Points on a hilly landscape, in no order, each with its height.
A ball rolls from a point to the lowest of its 5 nearest points, and stops where none of them is lower. Distance is the straight distance between rows; heights are no part of it.
teb height 216: [ 83  91 172 149 161 121 124 129 124 210  89  56 133 127 175]
mopa height 356: [119 133 170 155 111 194  59 122 163 127 110 125  97 167 117]
geg height 310: [115 121 108 134 135  90 179 178 128 155 139 108 116  99 135]
Kup height 156: [ 87 119  93 128 152 107 158 170 125 168 147  66 142 135 182]
Furo height 194: [ 97 112 138 144 138 101 144 177 138 177 142  90 119 122 159]
Zub height 371: [104 119 113 124 137  85 163 190 130 148 147 101 114 105 137]
pefos height 86: [136 114 109 146 107 110 205 158 117 134 113 116 115  94  96]
Tezez height 502: [137 148 103  90 124 144  83 101 134  71 139 162 139 149 123]
Rur height 139: [ 87 132  62 135 141 130 174 141 112 159 142  45 158 139 181]
gosin height 419: [117 103 200 165 117 155 114 144 142 172 104  98  83 127 114]
Desu height 320: [143 131 124 118 112 173 111 109 137 104 133 161 133 169 116]
Rupi height 249: [123 115 116 144 118 100 191 163 120 160 133 103 119  96 120]
Luz height 408: [153 163 109  80 159 103  75  77 115  72 134 174 160 121 144]
nizi height 164: [133 110 133 155  94 140 190 149 128 150 118 115 111 112  98]
Torot height 407: [159 147 123  80 151  79  73  66  85  48 118 154 168 112 150]
dopa height 556: [114 116 124 101 110 103 140 168 144  93 131 130  96 100  93]
lifek height 203: [142 100 145 159  87 168 177 124 122 144 111 123 118 138  91]
muk height 395: [162 134 102  88 130 107 111  75  99  55 112 175 160 132 136]
mita height 48: [116 109 151 172 119 116 184 159 119 197 125  85 123 109 135]
dabes height 392: [150 132  98  88 130 129 111  88 117  76 124 178 152 144 131]
rif height 345: [147 117 108 109 104  98 169 130 109  56  91 125 115 106  87]
gemek height 321: [136 124 113  93 104 140 121 129 138  71 116 155 116 134  94]
Soro height 299: [100 102 178 155 126 122 124 166 143 186 120 100  96 122 132]
Lezaf height 516: [131 165 112 114 145 158  59  98 152 103 158 167 151 163 133]
lugal height 322: [138 125 155 144 111 191  84 116 150 123 124 143 116 175 111]
nosus height 73: [154 163 105 118 155 141  86  91 131 119 156 186 167 145 142]
Tokuz height 467: [143 152 107  71 140 118  76  82 123  50 133 162 148 131 128]
simog height 254: [154 114 130 145  98 183 126 116 131 124 120 153 129 167 112]
Ruv height 381: [127 108 177 163  98 165 130 140 139 152 107 118  90 141 105]
soses height 245: [102 116 151 155 125 111 164 172 132 178 138 103 108 116 134]
paz height 94: [ 98 111 123 158 143 110 170 147 119 201 134  57 147 126 182]
kisak height 361: [165 155 109  88 159  93  93  71 102  75 131 181 164 117 147]
bim height 409: [164 203 119 130 179  94  86  86 128 133 157 192 157  87 117]
bodip height 293: [124 103 164 157  98 154 155 145 136 162 113 110  97 127 104]
nume height 524: [116 124 142 111 101 145 120 152 152  99 140 138  91 131  97]
Gapip height 199: [121 115 123 134 108 116 173 170 134 138 131 124 104 107 105]
Tosad height 114: [ 79 109 130 154 145 134 142 117 120 196 107  32 154 148 194]
Lifu height 301: [104 100 175 165 130 127 142 160 128 193 117  92 100 121 136]
Fibin height 453: [114 126 162 129  97 160  92 146 160 120 141 130  80 143 102]
Ses height 31: [ 88  96 167 165 157 121 147 123 111 224  95  47 144 123 179]
vosi height 627: [121 138 116  73 116 130  86 114 146  47 134 144 113 131 101]
gesok height 277: [162 168 112 105 168 107  85  83 116 103 152 190 167 114 142]
rup height 185: [156 145 110 135 146 151 110  94 120 126 141 191 166 158 143]
Vem height 375: [161 126  93 106 118 147 130  98 114  80 122 176 152 156 121]
zalez height 232: [149 112 110 121  85 139 176 132 121  91 106 144 117 127  88]
pirov height 289: [133 114 108 118 115  93 179 168 121 101 119 120 105  94  97]
sinom height 387: [122 126 153 132 101 172  98 136 160 116 134 139  98 155 104]
ruto height 236: [147 170 110 133 167 142  66  93 138 129 161 180 165 149 138]
Bem height 110: [ 93 118 108 147 145 106 162 162 122 185 146  65 137 126 175]
lino height 491: [172 204 138 117 179  75  83  75 105 101 147 174 150  63 116]

Where does a ball stop that starts at each point below?
muk | nosus
dopa | pefos
Tokuz | nosus
Torot | nosus
lifek | pefos
lino | nosus
Fibin | pefos
